Each row is a point on a landscape with many peaks, with its height.
A climber steps from a point to the highest of its 2 nearest points, and stops where none of them is higher. Distance is the straight distance between rows; heights are no part of it.
q_865: [ -2   7  20 -27  -2  15  18   7  11   2  -7  -1  24  -6   7 -22  -6   4
  10 -16]  h=53.9
q_914: [  3 -18   7  -1   3   5  25 -20  28   8  18   9  11  -5  -8  12 -18   9
   3  12]  h=7.7
q_422: [ -5   2  -4  -3 -21  12 -25 -10  -4 -11  11  -9  15 -14  -4  -8  -6  25
   3 -11]  h=61.8
q_688: [-27  -8  12   6  12 -10   4   2  10  12 -12   8 -12  13 -14  15  22 -17
  -4 -23]  h=31.5
q_982: [  5  28  18 -17   3  14  -1  22 -17   3  -7  -9  20   8   8 -25   9 -11
   2  -3]  h=66.3
q_525: [  8  -7  -5  -4  10  -2 -13 -26   8   2 -11  17  -4 -16  31  -7  23  -4
  21 -17]  h=53.0
q_616: [  3   7 -16   0  -8 -13 -36 -11   4  11 -18  -8 -19   3  16  21   5  -3
   1   3]  h=60.8
q_430: [ -9  -6   4  -6  13  -2  -3 -19   6   8 -26   6 -13  -1   8   0  26 -12
  13 -20]  h=49.0
q_952: [  9 -21   7  17  19  13   3  17 -14 -13   9   6   0 -15  24  29   1  -5
 -12  -5]  h=47.9
q_981: [  4 -23   7   9  23  12  17  25 -28 -26 -14  -1 -11 -10   5  -6  13  -6
  -1 -24]  h=43.8
q_937: [ -3  -6  17 -12   0  15  21  -9  16  11  18  -4   6   9 -20  -7 -18  11
   7  -2]  h=8.6
q_103: [ -8  -5  22  -5  -2  15  10  16 -22   8  11  -8   6  11 -38 -28   3  -3
 -13   5]  h=73.6
q_764: [ -4  -6  15 -19 -24  17  19   9  16   1  15 -19  15   0 -19 -20  -7  11
   8 -28]  h=43.4
q_193: [  3   7   5  -7 -12 -13   3  15  42   2  12  -4   8   7  -7   3 -19   3
  12  -9]  h=49.1
q_754: [ -3  10 -20   9   0  -9 -21 -10  -2  -1  -8   9 -27   0  34  10  15  -2
   7  -8]  h=60.9
q_319: [-11 -42   2  11   6   1  12 -30  -4  12  -9  -2 -16 -12  13   4   7  -9
   2   3]  h=3.2
q_494: [ -8 -11   9  -4  18  14   1   2 -14 -11 -21   0  -9  -9   4   0  17  -6
   5 -22]  h=45.7
q_378: [ 15   6 -10  -5 -10 -10  -5 -16   5   5  -5   8  -2   3 -13 -18  10   2
   8   3]  h=69.4
q_10: [-17 -30 -17  19  10 -10  16 -20  10   1  -5   6 -29  -7  19   9  -3   1
   1   0]  h=3.8
q_108: [-17 -18  -9  10 -12  -8 -14  -8 -12  -5  -1  -4 -15   7  16  -8  22 -14
  -5  -4]  h=17.3
q_164: [  1 -11   3   5  -1   0  -2  12  -1 -18 -23  -6  -2 -16   1  33  14 -10
  -7 -19]  h=44.2
q_519: [  7   6   5  -9 -29  11  -8 -11 -18  -5  -4   0  21 -23 -16 -20   4  20
  -4   0]  h=63.8
q_25: [  4  -7  -1   5   5 -11  36 -23  14   1   5  19   9  -4 -18  -2  -8  12
   1  16]  h=7.2
q_778: [ 23   3 -16   8 -12 -16   0 -15  11  11   0   6 -31   7 -28  11   3   9
   0   4]  h=34.2
q_447: [-13   1  -2  10  -4  -7  -4  -6 -27   0  -1  28  11  -6  -9   2  22  -6
 -21   2]  h=70.6
q_426: [  5  16   5  -3 -10  -6 -21  15 -19   4  16 -11 -12  27 -14  -6   0 -10
 -12  11]  h=52.4
q_783: [ 14 -22   4  18  -4  -4  -5  13 -12 -24  -8  -1   3 -25  26  34   2  -5
  -6 -17]  h=45.9
q_490: [ -8 -18  10  -3  -5 -11  -7 -10  -1  12 -20   4   5  -6 -14   9   2  -8
 -12  13]  h=21.4
q_237: [ -4  11   4  -8  35  20   2  26 -25  -5  -2   8   6   2  -4 -17  18  -8
 -11   4]  h=58.1
q_620: [ 20  22   9 -12 -16  11  -6  12   0  10   7 -27   2  15   7  -2  -7  -2
   4   0]  h=66.5
q_671: [-18 -18   5   8  12  -6  20  -3 -17   0 -13  -7 -21  11 -19   5   6  -9
  -9   1]  h=14.0
q_355: [ 29   3 -13  -1 -17  14   8  -4   1 -12   9 -10 -12  -8  14  -6 -17  21
  13   7]  h=61.0
q_130: [ 25  34   7 -13   0  15  -3  10 -11  10  -2 -21  15   6  31 -12   6 -12
   7   0]  h=74.4
q_935: [ -5  19 -27   5  -7 -19 -24  10  15  11  -5   7   5   4  -3 -13 -33   6
   5  23]  h=55.8
q_460: [ 25 -16 -13  10  -3  -8  18 -22   6  10   5   1 -19   8 -20  -3   8   0
   5  20]  h=33.2
q_285: [  4  11 -33  17  -4 -18 -13  13  15 -13  26  10   2  11  18   6  -6  -6
   3   7]  h=51.4
q_950: [  4   9 -27  13  -1 -21 -27  -1  10  -3  10   8  10  -1  39   7  -5 -10
  -2  19]  h=49.7
q_159: [-10  28 -15   1  -2 -17 -22  -8  -3   0  -7  21  -8   4  12  -1  18   1
   4  -9]  h=67.2
q_360: [  6  13 -18   8  -2  -8   3 -11  -2  -9  13  12 -23  10 -22   4   8  16
   1  -8]  h=35.5
q_462: [ -7   6   3  -5   9  12  -6 -13   2   2  27  14  -2  17 -11 -14   9   1
  10 -15]  h=38.8
q_980: [ 16  -2  15 -12   6  17  28   8 -14  -7 -17  -9   4  -3  11 -14  -1  -7
   0   8]  h=47.6
q_687: [-16 -36   3   7  -8  -4  -5   2  18 -14  20  -2  16  -5   7  22  -2  -7
 -10  -3]  h=1.2
q_189: [ -2  -4  14 -11   0  35  -8  18 -25 -11  -2 -25  10 -12  -2 -17   0   6
  -1 -14]  h=47.4
q_434: [ 24   3 -15  -6 -16  -9 -27 -11  10   7 -12 -19  -6  -2   7   3   2   2
  10   6]  h=64.7
q_599: [ 22   4  -9  -4  -5  13  17 -17  11  -4  21  10   0  -3   1  -8  -2  18
  18  -1]  h=59.8
q_669: [-11  -6   9  -1  34  14  24  19 -21 -11  -7   5  -4   8 -19 -12  13  -9
 -10  -7]  h=57.4
q_924: [ -4 -48  10   9  17  19   9 -11  -8  10   2 -10  -5 -13   3  13  11 -14
  -9  -2]  h=2.7
q_238: [  5   7   5 -14  14   4 -19 -11  23  12  -2 -12  -1   6  20  22 -20   1
  13  13]  h=56.3
q_792: [ -5  -8  17 -12 -11  24  19  15  -8 -15  -1 -21   8  -3 -14 -14  -9   9
   5 -15]  h=45.6
q_629: [-2  0  3 -2 15 14  0 -1 -1  3 34  4  0 24  6  3  1 -7  3  5]  h=40.8
q_578: [  8  27   7  -6  -7  27   1  21 -11  17  -3 -28  25 -25   4  21 -15  16
 -20  -9]  h=51.0
q_513: [  4  -5 -19  -6  17   1 -13 -17  27   0  -3  11  -3  -4  21 -12  -1   1
  32  -8]  h=56.1
q_528: [ 11  26   7  -7  15  25  17  30 -24 -16  -1  -1   3  -9  -6  16 -10  16
 -10  -3]  h=55.9
q_779: [ 18  25   5  -6  19  23   2  30 -31  -5  -6  -7  14  -6  14 -11  14  -3
  -3   3]  h=61.2
q_411: [  3  12   2   3 -34 -15 -13  16  29   8  20 -15  10  -2 -16   3 -21  13
   2  -6]  h=51.5
q_374: [ -4   4   1  -2   7  -4   7 -14  -7 -13 -11  15   2 -11  -6   2  -3  14
   0  -4]  h=43.9
q_555: [ -3 -14  -1   5 -17  -6 -12  15  23  -6  21 -21  18   7  18  17 -12 -12
  -3   3]  h=0.6
q_560: [ -3 -23 -17   7 -18 -19 -18  -2  10   8  -6 -11  -8   5   4 -12  11 -17
   1   9]  h=18.4
q_216: [ 33  -8  14  -7 -10  -2   1  -8   3  22  -8  -2  13  -4  -7   4  15 -18
  -5  19]  h=73.0
q_757: [ -6  -3   3   1   3 -19  -2   1  31   3  13   4  -8  18 -15  -1  -6  -8
   8  -5]  h=46.2
q_133: [ 10   7  11  -8  11  20  13  -4 -23  -2  -3   6   7 -10  -2  -1  -2   8
  -7  10]  h=45.8
q_408: [  1   7  10  -9  -3  41 -10  14 -22   5   5 -27  15 -17  -3   7 -15  21
 -11  -1]  h=48.9
q_393: [-28  -8 -10  10   6  -5   6 -24   0 -10   2  19  -8 -13 -13  12   0  21
  -3 -15]  h=41.4
q_871: [ 18 -24  15  -7 -21   7  -5  -2   4  13   0 -15  23  -8  14  -1   8 -19
   1  15]  h=68.3
q_101: [-24  11  11   3   2 -35   2   0   2   0 -20  26  -4  -3 -21   4  -5   2
 -17   2]  h=31.2
q_959: [-25   6   7   8   9 -19  -9  11  -5   3 -18  19  -1   0  -7  30   5  -9
 -24  -3]  h=37.3
q_654: [ 25  15  15 -11 -16  -7  -2  -4   2  16  -3   3   8   1 -12 -15   2  -3
  -4  16]  h=76.8
q_515: [  4   9   6 -12  -8  12 -28  -5  12  16   4 -28  11   4   8   6 -15   3
   8  -1]  h=60.7
q_822: [-12 -19 -16   5  -8 -15 -17 -20   8  10  -6  10  -1  -7   4   5   1  -1
  -5  12]  h=19.5
q_431: [-10   6 -13   9   4 -12   0 -10 -15 -14  11  28   5  -2  16  -6  14  -1
  -9   5]  h=75.5
q_780: [-11 -41   3   8   3   0   6  -2   5  -5   9 -14  -4   4  -2  15   5 -19
  -4  -5]  h=1.9
q_533: [  2  11  10 -10 -22 -17   3   6  13  16  -8   1  21  -7   1 -15 -20   6
  -7  21]  h=67.7
q_603: [-25  -7 -29  28   4 -23  19  -6  10  -1 -22  13 -32   0  19  -3   2   0
   5   7]  h=4.5
q_253: [-24 -17   1  13   6  -2   6   0 -27   0 -14   1 -18   4  13  -1  21 -20
 -11   1]  h=16.2
q_910: [  8  18   1   2   8  -8   9  -6  13  -4  17  20 -11  16 -27 -12   8   8
  15 -20]  h=36.8
q_284: [ -9   2  -5   3  12 -14  -8  -4  13   8  26  14  -9  24  -1   7  -5  -7
  -4  13]  h=43.0
q_873: [ 35  14 -19  -2 -18   4  -6  -1   9   6  -2 -25  -8   4  10  -3 -17   9
  14  16]  h=62.4
q_398: [-35 -12  -3   8  10 -13   1 -14  17   4 -11  14 -12   1   0  18   6   3
   1 -18]  h=37.0
q_854: [ 10   5 -37  -2   7  -3 -28  -8  17   9 -15   2 -13  -3  20  -8  -9  -1
  28   9]  h=59.2
q_639: [ 10  21  -3   5  24  21  -5  31 -39 -16  -4  -6  -2  -7   8  12   4   5
 -19   2]  h=58.2
q_802: [-16 -20  14  -2  18   6  18   5   3  -5  -4 -12 -11  15 -26  12   0  -9
   4 -15]  h=11.6
q_613: [ -3   2  -7  12   9 -33  22 -15  11   6  -6  17 -12   3 -27  -6 -10   6
   2  15]  h=6.5
q_88: [  2  -4 -20  -6   7   0 -15  -7   5   5  -1  -6 -18  12  17 -18 -11   1
  17  18]  h=62.5
q_424: [ 13  17   6  -9  -2  18  17  -5  11 -12  24   9  14  -5  -3  -1   4  15
  15 -25]  h=58.6
q_275: [ -7  25 -23   6  -2 -34  -9   0  -7 -10  -3  26   3   2  17  -7   6   0
  -7  16]  h=71.9
q_134: [-14   2  -1  13   8  -8 -12  11  -3 -10  -9   5  -8   3  13  44   8 -10
 -13 -11]  h=41.6
q_955: [ 17  24   9  -4  -9  16  22  32 -10  -3  -8 -11  16 -18  -5  19  -8  12
 -17   2]  h=53.6
q_438: [  9  -9   9   6  17  12  -6  13 -13 -12  12 -17  -8   4  32  29 -14  -7
  -4   7]  h=50.6
q_469: [  6   7 -25   0   3  -8   4 -16  -4  -9  -4   9 -19   8   1 -26  -1   5
  16   7]  h=65.8
q_551: [-13  14 -13   7 -12   3 -23  -3  -9 -14  31  -2   8  -2   4  10 -11  24
  -7  -6]  h=59.0
q_698: [  2  14  28  -4 -13  -5  -1  19 -20   9   6  -6  -3  15 -26 -24  -9  -9
 -16  16]  h=61.5
q_344: [ -4  10 -37  15  -5 -15 -19  15  15  -7   4  14   1   9  -3 -17 -17  -2
  16   7]  h=53.2
q_828: [ -1  14  -7   0 -11 -22   0  -3  14   8  -8  11  -1   1 -17 -18 -29  13
   0  28]  h=60.6
q_855: [ -6  -3   8  -5  -8   8  -8  -7 -23   1  -7  10  20 -16 -18 -15  19   2
 -10  -1]  h=66.1
q_491: [ 16   7   2  -4   7  -3 -13   2   0  -3  -5 -18  -8   9  23  28 -12  -8
   1  12]  h=53.1
q_370: [-19  -9  12  13  -1 -22   9 -18   0  14 -12  21  -3  -6 -31   7  11  -1
 -14   0]  h=25.5
q_682: [ -4  25   4   2 -20  -1 -15  16   5  -5  25 -15  18   5  -1   5 -12   9
  -7  -9]  h=55.1
q_126: [-17  -6  21 -14  18  13   8   0  14   0   9  -5   4  16 -11   0  -9  -4
   9 -12]  h=9.8
q_222: [ 14  10  18 -24 -14  11  33  10   1  13 -13  -9  15  -4  -3 -22   0  -1
   3   1]  h=50.5
q_143: [ -6  -8  20  -2  11   7  34   9 -20  -8  -6  -8   1  13 -28 -23  -1  -6
  -5   5]  h=63.4
q_745: [ 10 -21  18  -8   1  18  -1  19  -3   0  -1 -24  15  -2  21   7   2 -22
  -1   5]  h=64.0
q_365: [-24  -3 -14  16   6 -28  15 -19   2   5 -16  18 -18   5  -9  -8   8   1
   1   8]  h=5.4
q_169: [  1   1  11 -11  -5  10  17 -10  23  -6   4  11  27 -14  -6 -17  -1  13
  16 -14]  h=56.7

For each start below, name the point where the climber stops.
q_193 -> q_431
q_555 -> q_431
q_494 -> q_654
q_398 -> q_434
q_613 -> q_130
q_822 -> q_130

Call two points neighbours if one is among the 2 nearest of the other. Go from one point of each pair to the other, from neighbour to neighbour, staying as high as possible. Name the lowest point that can't be avoided.
q_130, q_103 -> q_669
q_434, q_431 -> q_616
q_654, q_434 -> q_950
